Each row is a point on a tangle of strands that fork and nearly touch. The rows are in no order.
In the rows, 128 means zero.
Two points are linked if the straight distance between their rows is under 164. Some points are linked to none.
K_459: [165 109  99 143 201  86 160 146 180 126  71 105  99 111 157 101 148  83
 108  94 128 140  94 126 170  87  99 167 123 130 155 151 113  95 147 141
 130  99 171 145 116 113  83 169 130  75 126 159 109 115 135 134]
K_342: [113 134 151 126 122 113 181 145 135 155 182 103 201 183  96 153 102 146
 149  89  89 140 124 166 153  91 161 164 119 139  98 126 136 152 102 144
 144 138  87 178  94 130 127 151 103 129 103 149 142 122 123 122]
K_68: [ 60 116 131 131  66 179 122 173 132 118 177 148 109 129 134 193 153 167
 149 136 109 128 160 147 137 188 108  90 134 180 120 122 100 143 114 112
 161 165  58 142 147 174 185  94 100 143  97  95 137 153 134 119]
K_943: [156 124 157 146 186  90 124 129 158 141 111  92 138 144 130  67 137  99
  96 116 147 147 105 155 144 147  79 183 117 100 148 114  88 102 104 133
 163 114 132 149 121 101 124 164 117 114 135 146 121 101 103 128]
K_927: [153 108 126 152  83 196 138 133 122  82 156 180 109 109 115 184 151 150
 145 145  72 100 152 145 163 143 146  63 137 169 143 149  90 115 155 137
  65 115 104 157 122 186 164 130  92 118  94 118 155 170 175  95]
K_857: [137 130 148  89 185 137 119  96 136 109  87 114 102 110 110 100  88 106
 117 169 186 134 117 100  61 193  77 123 110  93 134 101 168 142 111  71
 164 111 149  79 162  82  95 134 141 134 151 147 127 110 122 120]
K_405: [101 155 122 119 138  60 172 162 158 165 146  95 159 175 127 141 128 129
 154  52 101 144 131 157 174  46 131 172 125 134 100 134 144 128 104 172
 129 132 110 169  85 102  89 164 119 113 118 137 130 105 130 138]
K_745: [ 74 111  81  79  96 142 136 106  78 169 154 128 163 116 167 136 118 121
 109 124 110 148 103 138 202 103 148 166 121  92 107 120 168 109 136 148
 155 113 195 107 119 147 108 119 151 114 137 129 129 117  96 162]
K_598: [156 129 126 131  92 162 136 116 155  82 164 159 107 155 131 169 150 127
 124 104  98 119 135 205 173 128 143  93 116 168 115 171  62  99 124 159
 103 129  99 166 119 180 156 126 109 126  98 117 164 159 157  89]
K_8: [ 89 143 171 180  64 117  72 181  86 143 152 133 151 142  93 129 163 166
 154 164 116  89 180 110  99 167 102 104 154 109 132 104 113 110 104 155
  62 140  59 103 126 118 174  90  85 140 132  77 123 130 157 118]
K_173: [150 134 111 149 139  81 118 106  81 186 107 136 150  80 170  39 121 105
  83 160 125 144 102 118 140  92 137 170 141  51 135 121 133  95 139 158
 109 108 201  87 155  97 116 139 152  99 163 123 115 114 116 150]
K_195: [120 140 115 124 152  98 137 137 163 135 113  90 110 142 138 137 144 139
 135  95 144 119 123 109  84  78 124 150 117 138 128 124 173 157 116 116
 142 158 104 137 127 133 110 109 165 142 144 128  89 107 106 145]
K_392: [129 171 125  92 131  81 138  97 150 146 114  91 136 155 126  96 110 125
 109 113 166 115 124 119  53  59 149 138 112 100 107 120 181 167 119  99
 104 154 119  95 143 119 100  91 187 156 154 138 101 112 103 137]
K_886: [139  82 131 178 120 210 152 146 125  87 145 166 128  95  98 189 131 151
 146 154  66 138 149 103 161 160 150 109 150 201 148 142 111 124 164 122
 123 106 111 168 115 191 178 141  82 120  86 153 132 148 169 110]
K_118: [111  99 107  99 116 173 155 147 107 117 148 148 134 138 102 176 131 130
 155 116 106 133 140 127 197 160 117 110 130 128 121 120 143 111 133 127
 104  94 144 124 106 137 106 166  93 118 109 144 150 138 134 121]
K_509: [158 106 133  78 187 156 130  88 147  78  88 143  90 136 113 126  92  89
 120 144 172 140 114 111 109 203 107  93 103 117 126 138 143 133 138  81
 144  85 176  88 144  93  96 148 134 122 128 172 150 131 142 104]
K_441: [153 154  97 149 105 113 107 120 185 107 102 115  98 140 160 121 194 145
 122  88 131  95 124 180 131  46 108 133 118 131 152 136  91  73 108 168
  88 154  99 169 113 178 110  98 170 135 135  86 106 133 129 121]
K_191: [151 145 122 115 128 103 142 115 143 106 123 140  99 140 145 134 105 108
 133  92 133 121 122 153 135  85 171  96 132 137 111 174 133 144 147 152
  94 119 159 127 119 100 104 126 150 113 134 141 146 148 158 101]
K_301: [ 77 135 150 106 129  72 164 126 138 154 178  95 147 181 139 135  67 100
 130  88 112 164 120 142 144 115 216 124 141 175  75 189 142 189 136 131
 167 145 135  97 105  98 139 130 120 105 110 157 147 147 143 114]
K_932: [114 133 133 145 121  79 138 119  93 151 140 120 136 123 129 124  73 105
 145 139 128 137 146  77  60  96 210 108 156 145 104 158 185 210 158 126
 111 158 169  90 141  75 131 109 117 112 147 134 131 142 158 129]
K_680: [ 90 163 132 146  55 115 119 123 116 142 187 133 148 145 160 138 118 138
 118 119  99 132 139 164 124  79 211 100 144 168  93 173 120 159 127 151
 111 164 101 114 128 158 182  63 154 142 127  92 143 152 144 109]
K_972: [145 131 159 190 168 101  92 162 160 110  98 131  83 121 137  75 160 111
 115 126 171 134 137 128 100 184  76 126 139 149 154 127  58 114 113 122
 167 139  88 141 129 114 168 131 114 126 141 117 122 125 137  93]
K_689: [193 160 155 133 121 102 126  90  81 149 144 145 205 117 113  32  64 131
  96 177 111 135 123 144  73  78 217 147 114  69  93 123 138 139 158 138
  92 145 157 108 163 111 139 122 153 142 158 146 139 123 128 142]
K_719: [166 105 115 148 228  98 132 138 190 125  40 118  60  91 159  86 159  90
 110 118 155 133 100 100 144 143  48 157 131 124 182 119 100  94 129 114
 142 106 164 133 142 109  85 172 131  84 141 157  99 116 125 131]
K_899: [151 126 133 138 170 137 108 122 137 126  69 125  93  87 122  92 138 119
 121 160 162 111 133  85  77 161  65 123 129  87 172  87 154 123 114  99
 122 113 149  94 157 104  99 137 142 128 161 127 112 109 131 125]
K_291: [124 168 153 170 113  68 125 143 121 138 139 110 154 132 128 102  97 129
 141 127 134 125 144 101  58  85 182 129 156 137 106 152 153 187 132 127
 108 172 110 110 131  96 152  98 138 137 142 126 127 122 141 110]
K_511: [172  91 114 133 139 193 131 117 108 105 103 155 123  90  84 195 136 149
 180 141 105  91 143  76 121 139 106  80 128 108 167 106 176 129 168 113
  60  83 149 122 130 126  78 155 105 127 132 143 135 142 157 143]
K_86: [160 122 143 159 118 112 103 155 101 135 117 133 139 131  81 113 159 136
 161 117 115  99 151 110 158 132  85 131 131  67 156  82 125  82 121 160
  54  77 130 125 117  79  86 179  75 106 142 128 127 127 156 132]
K_145: [150 110 111  93 156 137 149 131 124 110 109 146 131 136  92 165 117 120
 161 102 131 131 137 108 170 153 100 122 124 100 141 122 155 115 135 136
  94  66 170 125 103  95  62 187  89 114 129 166 145 127 147 123]
K_827: [119 155 150 112 150 150  92 119 169 113  99 109 115 140 110 104 157 146
 114 137 178 106 137 137  57 167  60 134 110 116 134  82 115 120  96  93
 159 148  82 121 144 147 140 100 168 177 151 119 113 113 104 121]
K_494: [ 97 123 139 142 108  84 152 116  85 165 174 115 162 125 137 118  55 120
 127 130  88 153 123 107 112  93 244 140 150 170  96 168 167 188 165 138
 140 148 169  94 126 111 154 115 130 111 131 141 154 137 142 128]
K_183: [141 133 132 194 134  90  93 161 155 117 113 126  85 135 181  83 182  97
 100 109 155 137 122 164 163 142 111 126 143 150 141 164  50  79 121 162
 146 139 111 145 121 118 168 118 124 112 136 104 128 140 139 102]
K_79: [103  86 136 157 144 170 151 145 140 113 155 133 135 118 113 164 120 136
 133 144  90 166 130 117 164 188 135 143 143 203 139 151 103 136 142 113
 180 123 121 163 110 172 181 149  90 116  91 151 135 118 130 127]
K_888: [ 51 120 114  35 150 136 121 130 137 101 130 120  88 150 146 155  75  96
 150 133 193 144 130 121 146 202 115 112 111 128  94 134 175 167 125  69
 221 133 152  57 141  74  99 142 114 123 128 148 128 131  95 129]
K_937: [133 141 144 168  59 165 107 112 115 114 178 162 140 129 148 123 130 142
  94 150  94 118 143 175 118 111 189  94 141 158 113 145  79 123 134 153
 103 161  90 143 141 184 207  70 137 150 106 104 152 154 150 104]
K_573: [153 129 120 201 117 132 139 143 117 151 109 124 149  79 148  91 162 153
 111 148  82 106 107 111 119  41 134 188 127 114 166  98 133  91 147 161
 100 140 122 175 128 175 154 111 155 114 140  99  79  95 124 173]
K_523: [ 77 116 101 103 112  97 137 134  95 147 152 134 110 128 142 148 100 106
 150 106 124 146 142 107 163 136 174  98 160 133 104 160 168 156 141 149
 124 113 206  86 118  77 102 138 108  96 137 130 153 150 146 117]
K_204: [197 138 109  91 141 142 122  90 143 104  95 143 129 138 137  86 148 104
  83 115 135 117 113 172 145 103 120 131  99  72 141 119 102  68 121 146
  83  90 164 133 121 145  85 141 164 122 135 145 139 126 122 126]
K_412: [ 54 122 114 144  77  97 104 121  55 191 176 139 154 111 181  86 108 119
  92 148  87 163 125 127 182 114 205 152 159 114 110 148 119 117 149 175
 139 128 192  84 128 131 161 105 140 110 142  98 140 133 130 152]
K_722: [134 113 103  73 173 106 167 126 134 143 115 106 155 144 106 124 112 102
 125  98 138 142 116 127 174 114  99 175 109  71 126 104 160 101 121 127
 138  79 186 126 110  94  61 181 113 113 132 177 132 100 109 148]
K_754: [ 69 138 127  31 154 121 117  96 123 137 122  95 125 144 134 113  75 101
 114 146 201 141 121 112 121 162  98 151  97  75  95  96 196 153  99  58
 212 131 149  43 153  87  99 118 138 138 147 139 114 113  69 144]
K_72: [139 129 175 148 119 113 159 147  99 159 173 115 195 160  62 137 105 152
 169 112  80 126 158 135 127 116 157 138 136 114 118 108 140 152 116 137
  90 118 106 154 100 100 119 163  80 130 118 150 142 130 143 107]
K_11: [ 99 102 132 147 141 165 123 129 156 107 138 114 113 111 139 148 116 126
 103 156 136 168  94 119 128 194 101 149 132 198 138 137  92 136 137  85
 236 154 112 163 130 166 187 113 120 138 101 130 132 117 102 141]
K_997: [120 138 163 153 120 113 117 139  80 172 147 112 178 131  75 104 108 142
 153 151 119 137 161 107  98 140 137 144 148  86 119  90 163 155 108 137
 109 123 127 113 121  89 136 134 100 132 145 128 132 112 123 127]
K_14: [182 123 203 186 175 147 111 148 159  94 111 124 123 116  84  89 130 139
 131 144 139 120 138 137  79 189  86 141 123 148 158  86  65 125 120 112
 168 129  60 168 123 124 179 146  94 153 118 145 129 124 144  93]
K_57: [143 139 111 175 123 156  74 100 152 106  95 133  76  94 192  87 163 130
  48 185 167 134  91 132  84 150  95 115 130 155 172 141  52 106 138 103
 176 155 100 142 161 183 195  68 175 154 111  81 122 137 101 143]
K_989: [131 112 174 215 116 105 128 179 113 135 153 134 145 117  86 148 119 144
 200 137  89 114 176  87  97 142 159  96 171 163 141 132 131 177 133 139
  92 150  83 141 108 103 162 141  75 124 119 116 121 141 169 109]
K_823: [ 77 158 145  84 139  96 118 111 100 171 139  88 154 142 131  88  95 120
  97 148 167 150 116 113 109 136 113 174 122  87  95  97 179 151  97  95
 187 145 131  72 144 108 124 101 149 150 155 127 105  87  72 142]
K_472: [157 137 143 151 117 110 116 125 154  98 148 139 101 163 157 105 160  99
  98  90 126 138 123 210 183 128 133 119 134 156 120 174  32  78 114 182
 121 123 107 165 107 138 152 137 112 114 112 108 162 153 150  86]
K_872: [190 114 204 191 140 178 113 120 117 105 133 141 162  96  86  72 112 127
 109 180 100 122 138 127 100 201 132 127 134 138 144  90  67 104 129 128
 134 111  88 166 127 149 198 152  82 145 104 157 150 122 153 102]
K_613: [199 123 121 190 136 154 166 126 137 115 115 143 146  74 122 135 130 147
 134 134  74  96 100 104  97  33 163 155 123 145 163 118 152 125 161 137
  98 149 113 206 122 185 146 130 147 132 123 140  96 115 141 143]
K_514: [ 64 138  83 116  77 134  82 109 146 141 152 129  96 125 215 149 167 111
  74 129 171 163 105 163 179 139 109 119 131 161 125 173  78 106 124 133
 195 144 134 103 140 158 153  74 166 127 114  76 134 158  89 140]
K_460: [ 80 138 140 126 102 100 106 125 122 139 165 129 116 162 169 107 127 100
  97 101 144 162 134 160 165 166 165  97 152 164  95 173  82 142 118 146
 150 134 135  84 119 109 165 114 125 117 126 111 156 156 131 101]
K_410: [129 108 135 123 128 222 131 130 128  87 125 164 111  90  88 197 119 164
 167 163 126 105 135  85  77 183 118  71 126 176 145 102 156 171 151  68
 137 139  94 135 142 152 154 120 129 158 111 134 125 141 138 126]
K_890: [155 106 132 194 168 107 146 177 181 107 101 135  79 103 147 153 146 119
 160  93 108 138 132 106 166 107 123 125 152 183 158 165 108 131 147 157
 139 132 114 181 103 138 143 169 107  99 119 137 104 130 161 114]
K_283: [ 95 125 101 115 107 103 144 130  76 164 154 129 149 130 112 157 101 139
 162 122 110 119 155 104 129  79 168 117 151  92 108 133 207 162 146 156
  74 123 194 101 120  92  82 121 118 109 142 127 142 137 142 145]
K_284: [ 55 124 128 106 121  96 152 158 130 152 167 100 131 157 145 171 104 122
 157  96 124 151 136 114 140 111 168 132 148 177  90 156 176 193 125 120
 172 163 120 120 108  99 137 128 116 122 117 135 130 124 116 134]
K_973: [197 133 180 139 171 187  95  91 139  94  79 146 122  97 106  57 115 112
  76 192 148 118 115 138  67 204  75 125 114  95 147  92  85  91 117 105
 152 102 117 130 156 129 156 141 136 160 131 144 151 128 133 111]
K_740: [107 163 146 108 106  78 111 162 121 133 142 119 143 190  85 131 166 150
 159  83 154 111 167 159 117 129  90 119 128  97 104 108 122 114  75 146
  77 137  69 129 118  98  89 132 108 157 137 103 130 117 121 101]
K_512: [158 103 142 173 151 117 132 170 130 115 108 132 127 118  93 153 155 147
 183 107 103 106 155  94 159 118  92 126 143 125 166 105 127 108 131 155
  82  96  97 166 103 102  96 195  81 100 124 140 108 132 160 129]
K_806: [150 138 140 172  80 127 102 136  85 144 136 148 169 126  77 140 130 163
 183 155 106  80 177  91  70  96 159  93 150  98 131 113 172 161 134 141
  31 135 119 115 129 107 119 111 101 139 138 110 130 139 158 132]
K_687: [171 129 186 180 141 104 119 142 140 115 143 130 134 134 120  66 106  92
 124 121 137 132 143 148 103 167 171 103 149 154 122 157  75 145 119 132
 133 146 101 126 129  95 185 141 102 126 121 139 154 139 154  74]
K_226: [175 110 109  73 163 175 153 104 154  89  94 150 128 129  74 176 119 126
 160 118 137 108 130 106 111 142 103  99 105  99 143 110 171 129 145  92
  83  84 154 136 117 119  75 166 129 140 125 171 134 131 134 123]
K_241: [189 121 142 159 116 185 172  99 120 115 156 150 184 108  80 162 102 166
 145 137  53  96 117 125 116  76 182 141 123 145 131 121 142 142 149 127
  94 128 102 189 115 187 148 127 134 138  98 155 127 126 147 127]
K_481: [129 109 119  89 208 114 157 127 155 155  86  88 132 128 112 100 139 111
 118 115 146 153 100 123 165 142  47 211 101  81 145  80 131  96  97 116
 178  93 153 141 125 108  82 172 125 113 136 162 115  89  93 150]
K_320: [ 86 141 106 147  78 103  85 118 113 164 157 122 141 130 201  96 160 125
  64 136 132 154 108 158 163 108 135 162 129 134 118 152  80  93 114 159
 159 141 129 121 130 164 172  69 161 128 130  80 102 128  95 153]
K_681: [ 87 142 154  65 172 112 134 163 178 106 131 112 119 186  91 150 122 135
 165  90 184 132 156 160 108 195  74 143  94 149  98  96 114 155  89  81
 205 161  53 144 118  87 122 148 108 169 127 139 121 128 103 108]
K_741: [118 138  96 129 167  64 172 154 184 153  99  91 117 142 164 135 135 107
 127  62 126 135 108 132 174  49 117 169 127 143 128 163 146 120 135 166
 143 114 152 153  93 106  81 161 133 100 126 148 114 122 139 147]
K_398: [180 119 125 148 207 139 112 104 145 138  39 125  76  68 159  53 145  90
  81 160 154 127  92 104  99 152  52 146 124  93 182  95 104  86 124 102
 136 101 165 103 165 127 103 137 151 106 148 134 110 106 106 135]
K_49: [176  99 102 108 180 162 188  98 143 105  95 115 150 101 112 155  92 121
 113 149  99 137  81  98 125  95 156 165 103 158 133 143 163 146 166  90
 142 114 156 170 119 167 109 155 146 130 110 183 108 100 127 157]
K_870: [127 126 127 180 136 170  97 114 159 100 118 124  93  99 154 110 137 143
  67 173 155 148  91 133  89 193  70 142 125 179 161 119  51 118 130  83
 221 157  91 166 148 173 209  97 138 167 105 114 131 128 104 147]
K_947: [ 85  99 114 124  89 226 136 144 130  97 156 153 115  93 124 211 120 170
 155 162 105 120 134 104 124 180 109 100 128 196 136 112 137 149 147  79
 181 151  84 158 143 196 178 106 110 147  89 127 124 124 117 139]
K_231: [107 124  85 104 124 155  88 107 164  99 123 151  61 136 194 150 165 102
  80 123 171 151 105 165 182 178  91  98 117 157 133 182  62  93 134 124
 183 119 144 121 129 156 137 110 149 126 115 105 152 160 109 123]
K_542: [ 98 147 123 150 104  92 112 109  67 191 148 112 166 101 174  77 125 136
  63 162 118 165  81 136 147  98 154 185 133 111 129 127 110 117 132 145
 167 148 140 113 152 161 168  87 173 135 139  93  99 101  85 178]
K_319: [ 63 137 125  67  60 164 132 153 130 107 176 145 113 169 139 195 146 144
 155 107 134 138 155 174 157 163 126  83 127 159  86 149 118 149 104 113
 149 172  74 114 137 166 138 104 116 145 107  94 159 154 115 104]
K_612: [140 116  68  71 168 175 119  86 205  77  92 136  66 137 175 163 138 105
  90 127 170 153  82 157 174 157  94 115  87 172 141 191  93 102 150  98
 179 112 163 130 127 156 104 124 167 119 100 141 134 156 114 131]
K_253: [186 141 119 118 138 107 120 103 108 136  99 145 136 111 140  62 125  97
 104 130 146 121 126 138 119  99 138 135 132  56 130 117 135  93 137 151
  71 105 200 100 141  92  83 144 140 102 148 139 137 130 139 120]
K_69: [162 107 133 130 102 167 125 102  85 126 142 155 146 115  67 173  98 141
 182 149 109 107 163 102  87 139 159  69 140 102 133 123 185 166 152 131
  53 104 165  99 136 101 107 135  94 125 134 142 161 153 158 125]
K_219: [122 141 144 103 112 166 100 119 143 117 121 117 151 150  88 123 163 161
 127 131 143 103 142 154 108 157  69 142 100  88 135  57 116  91  91 121
 130 123  84 146 134 159 135 116 139 173 133 118 133 113 102 139]
K_384: [114 128 120 138  87 115  88 148  93 111 128 166  81 127 120 153 151 123
 166 130 145 109 181  96 116 165 135  51 160 126 128 150 123 132 136 157
  65 125 147  90 136  82 112 117  95 126 141  93 147 158 172  98]
K_505: [125 121 158 115 111 145 113 103  52 185 151 120 196  93  89 101  85 145
 127 190  91 132 148  99 108 148 143 162 136  56 118  73 179 131 122 136
 118 103 170 115 139 114 138 137 113 136 154 136 131 101 112 156]
K_873: [110 147 159 141  69 138  86 151 112 138 142 126 159 163  92 111 177 165
 134 143 115  90 157 164 122 150  91 127 119  94 123  72  91  83  88 159
  77 129  45 143 132 150 160  98 112 150 119  93 127 127 130 125]
K_442: [178 150 107 116 138 112 123  99 179 113  93 115 108 154 161  84 180 103
  90  75 156 116 101 198 160  73  94 157  97 100 149 135  75  54 112 156
 105 122 144 161 116 153  91 137 155 116 130 113 124 138 112 124]
K_627: [184 130 120 196 145 132 112 110 173 111 105 119 100  92 171  93 158 118
  85 147 137 132  87 147 119 110 105 154 126 167 172 150  67 104 144 128
 160 146 114 177 133 177 170 107 152 130 112 110 112 135 117 139]
K_112: [111 104 108 123  89 132 109 151  78 131 125 136 125 140  87 159 192 163
 181 105  99  94 157 102 202 135  67 111 120  82 148  85 132  66 124 164
  48  88 119 124 113 104  66 161  72 103 132 106 128 135 157 145]
K_130: [172 165 148 160 140  95 110 123 141 115 103 129 117 119 146  73 119 104
 112 139 164 112 128 116  66 105 149 107 140 111 132 147 128 154 131 123
  96 160 130  95 147  93 143 110 159 130 150 119 119 130 140 110]
K_148: [ 66 149 151 110  43 127 132 139 114 147 206 132 162 180 130 158 118 145
 126 109 106 146 162 176 142 134 179 103 143 155  79 151 116 169  92 130
 139 165  84 104 132 161 173  87 116 145 120 106 158 143 127  98]
K_426: [ 67 146 108  68 127  84 147 160 164 118 123 118  90 166 151 193 116 123
 174  77 162 127 150 112 102 114 155  92 139 161  86 156 185 188 121 103
 155 170 100 101 115  97  95 121 138 139 130 123 116 137 121 130]
K_422: [131 130 130 136  83 156 149 131 104 150 160 122 182 129 114 145 131 164
 136 139  73 119 129 134 126  71 148 153 123 123 120  95 145 133 126 146
 118 132 106 177 117 176 149 103 138 138 121 118 116 108 117 157]
K_844: [ 92 129 139  80 148 104 138 167 158 116 146 129 114 199 111 147 145 124
 159  79 154 150 145 180 174 195  81 136 108 149  99 129  84 113  85 122
 177 136  82 147 116  99 115 163  94 139 124 131 148 134 112 102]
K_655: [174 131 113 178 111 132 126 137 130 124 110 141 122  87 115 147 140 149
 173 136 116  78 144  74  64  57 155 104 149 112 158 114 184 158 152 135
  49 143 124 135 133 125 114 114 144 134 141 117  97 128 151 135]
K_669: [199 100 140 142 173 196 161 101 138  84 103 139 143  93  82 151  84 129
 130 169 111 125  98  89  82 154 133 123 115 151 148 119 153 152 161  76
 142 112 133 160 125 164 149 142 126 144 114 183 122 111 139 125]
K_693: [ 99 126 105  98  78 133 134 102  60 167 171 154 181 124 131 134  94 135
 129 148  88 133 130 127 157  88 201 138 129  82 103 122 176 131 158 163
 100 114 203 103 133 128 109 118 134 117 146 134 151 139 133 148]
K_574: [126 156 103 151  92 111  99 145 154  99 103 135  82 129 172 134 179 123
 122  96 145 106 139 154 125  76 127  86 149 143 131 160 108 106 123 167
  84 151 119 126 124 143 132  83 172 133 141  83 118 140 147 110]
K_928: [129 139 116 104 139 105 149  93  91 181 145  93 169 118 155  95 105 146
  79 134 124 156  67 139 133  88 148 203 103 114 122 117 125 125 129 110
 197 147 134 136 140 175 141 117 183 133 123 131  95  96  68 197]
K_452: [ 90 159  95 103 117  87 148 141 168 124 116 107 100 134 163 172 130 138
 156  84 142 111 132 117  96  42 155  97 140 156 106 164 191 174 137 125
 115 167 118 121 122 121  96  98 174 137 141 109  98 130 128 137]
K_530: [118 119 100  81  48 147 114 137  75 112 151 161 107 165 107 180 185 159
 170 103 103  86 150 136 191 133 112  77 113 101 123 124 138  89 122 164
  29  91 124 108 135 114  60 139  79 128 128  88 152 157 154 116]
K_747: [ 96 144 152  82 112  78 120 169 121 119 148 133 114 215  95 133 182 148
 149  65 146 121 156 184 179 158  80 127 107 127  97 115  75  74  62 159
 115 119  68 149 118 101  96 155  85 146 126 101 157 128 122  94]
K_783: [152  99 144 166 126 195 128 120  98 111 118 154 130  69 105 151 110 138
 137 179  94 114 133  72  94 161 138  97 147 156 156 109 149 152 157 106
 122 113 139 138 134 155 168 123 123 140 121 143 127 119 145 137]
K_934: [ 86 100 101  53 195 120 155 143 156 104 100 122  84 139 137 167  87  93
 156 117 172 154 122  92 148 187 108 120 120 149 104 156 170 153 146  77
 190 116 167  95 131  70  79 170 110 101 124 181 117 122 125 139]
K_580: [111 169 151  73 126  84 133  87 109 159 161  99 177 176 119  97  70 129
  99 133 157 146 125 136  80  92 186 152 105  96  80 122 179 176 120  96
 152 145 126  91 147 105 116  92 162 153 152 139 120 111  95 149]
K_528: [133 112 114 132 169  83 129  96  74 181 103 114 129  71 190  51 110  79
  62 174 141 170  68 112 168 147 123 171 137  88 132 138 107 109 127 131
 167  94 206  63 147  90 127 129 145  89 143 129 118 115 101 147]
K_778: [ 93 136 130 165  83 119  98 130  55 176 153 131 163  92 154  87 117 139
 107 174  97 136 138 100 124 111 164 156 159 105 126 110 134 131 134 157
 119 143 155 107 144 133 174  95 141 132 145  94 117 104 122 146]
K_143: [ 90 113 117 125 104 128 130 144 109 116 152 157  86 125 130 178 111 120
 170 122 112 139 162  96 132 157 184  52 165 166 107 173 156 179 149 142
 100 139 166  88 121 101 132 125 103 103 127 119 160 165 165 105]
K_215: [118 144 147  56 165 151 119 111 179 107 112 104 126 174  93 118 125 134
 126 122 195 123 133 168  84 196  57 150  76 124 122  79 118 121  86  61
 205 150  85 125 132 116 116 137 147 172 135 142 131 124  86 116]
K_435: [122 107  97  74 197 124 139 119 172  95  80 127  70 132 163 140 119  88
 103 122 175 156 100 118 158 178 103 113 109 153 123 175 117 124 146  91
 183  94 182  96 134 101  87 148 147  96 118 164 133 139 121 125]
K_908: [112 150 116  82  75 158 156 129 140 130 168 119 181 163 102 185 140 170
 157 104 107  99 137 161 114  76 138 125 103 119 102 105 159 145 105 126
 104 158  65 161 119 175 117 105 155 159 115 103 124 124 104 129]
K_105: [143 100 145 194 142 105 154 172 123 137 124 134 133  97  98 166 119 143
 191 106  98 109 159  68 119 100 151 111 162 146 154 132 159 165 153 145
  86 128 119 157 102  92 116 171  89  99 123 147 106 133 165 125]
K_353: [155 116  96 110 174 128 180  82 119 149 104 103 135 102 151 123  98 110
  89 147 127 143  49 114 124  91 151 179  94 150 129 148 145 140 153  88
 175 125 151 144 140 171 123 134 179 118 118 151  98 104  93 184]
K_431: [112  94  99 106 211 115 151 163 200 102  67 131  67 113 133 177 146 118
 165  99 157 142 129  77 134 149  70 130 119 165 152 139 142 134 140 103
 164 120 135 151 120 108  91 176 131 119 136 145  90 126 123 143]
K_100: [156 138 147  98 129 127 144  90  70 172 152 119 211 119  89  95  60 158
 119 162  99 141 118 121  72  90 177 168 107  70 100  86 185 148 139 126
 114 123 162 123 135 127 119 130 151 148 150 150 130 100 106 161]
K_864: [125 120 165 222  90 126 105 190 113 126 137 136 127 120 103 142 161 165
 186 137  89  90 169  92 137 130 118 102 163 145 156 107 104 122 131 160
  72 140  47 150 105 118 165 128  75 111 126  95 108 140 173 114]
K_439: [113 114  91  44  81 176 156 127  97 112 151 162 125 165 101 181 153 140
 150 100 107 116 130 173 219 131 122 106 105 110 113 133 137  87 120 157
  64  79 157 122 121 139  60 163  94 121 108 130 174 142 134 127]
K_805: [143 138  76 130 107 118 140 122 118 139 106 141 131  95 130 157 124 142
 160 118 108  92 143  92  99  34 161 113 133  96 148 120 205 141 159 157
  46 133 187 120 134 123  74 120 150 117 146 119 109 130 154 154]
K_904: [119 173 155  84  91 119 128 134 133 124 163 118 164 204  90 153 138 160
 155  95 147 101 162 177  85 104 136  96 117 113  84 119 132 144  78 125
  88 162  53 119 124 137 110  98 141 174 135 111 135 130 111  98]
K_657: [132 108 142 149 178  90 134 117 103 184 116  89 149 103 159  58 123 100
  75 155 133 167  76 127 159 158 107 203 126 104 140 116  85 106 116 129
 198 107 149 126 142 120 150 145 129 102 135 143 115  96  89 145]
K_549: [186 117 103 145 156 136 134  96 188  99 101 119 110 127 168 110 167 114
  91 116 132 136  86 175 178 105 101 167 109 146 155 160  76  76 141 144
 145 117 141 183 116 175 126 138 153 113 118 131 120 134 120 136]
K_193: [ 72 100  94 108 117 181 100 121  76 156 109 135 104  68 173 121 134 126
  83 193 132 147 106  88 160 172 100 130 138 100 158 103 137 101 131 114
 174  99 192  99 152 145 144 105 141 129 127 111 129 106 105 154]
K_752: [165 165 119 147 120 128  81 111 165  92  87 146  70 119 175  83 163 102
  91 126 180 102 127 141  79 105 135  78 129 132 150 163  85 124 124 125
  90 154 115 103 148 140 142  78 188 146 137  98 122 154 130 110]

A fork is a point with three links. Follow the links from the first point to the second and name the forks in between, in order.
K_398, K_68 => K_435 > K_542
K_745, K_989 => K_283 > K_145
K_130, K_215 => K_442 > K_145
K_888, K_173 => K_442
K_514, K_148 => K_542
K_612, K_494 => K_435
K_908, K_805 => K_145
K_118, K_452 => K_145 > K_442

Follow the links from the first point to the second, and from the first to the third. Name the last point that the two ways share.
K_680, K_888, K_100 => K_435
K_410, K_405, K_441 => K_435
K_613, K_481, K_805 => K_145
K_908, K_745, K_943 => K_145
K_112, K_284, K_14 => K_442
K_11, K_284, K_283 => K_442

Name the points in between on the shortest way along the links from the first point to the second, in order.
K_392, K_574 => K_195 > K_452 > K_426 > K_284 > K_301 > K_494 > K_932 > K_291 > K_130 > K_752
K_934, K_11 => K_888 > K_754 > K_823 > K_580 > K_392 > K_195 > K_452 > K_426 > K_284 > K_301 > K_494 > K_932 > K_291 > K_130 > K_752 > K_574 > K_441 > K_442 > K_549 > K_627 > K_57 > K_870
K_219, K_481 => K_873 > K_8 > K_864 > K_989 > K_105 > K_512 > K_86 > K_112 > K_530 > K_439 > K_118 > K_145 > K_722
K_997, K_392 => K_72 > K_342 > K_405 > K_741 > K_459 > K_719 > K_398 > K_899 > K_857 > K_509 > K_435 > K_934 > K_888 > K_754 > K_823 > K_580
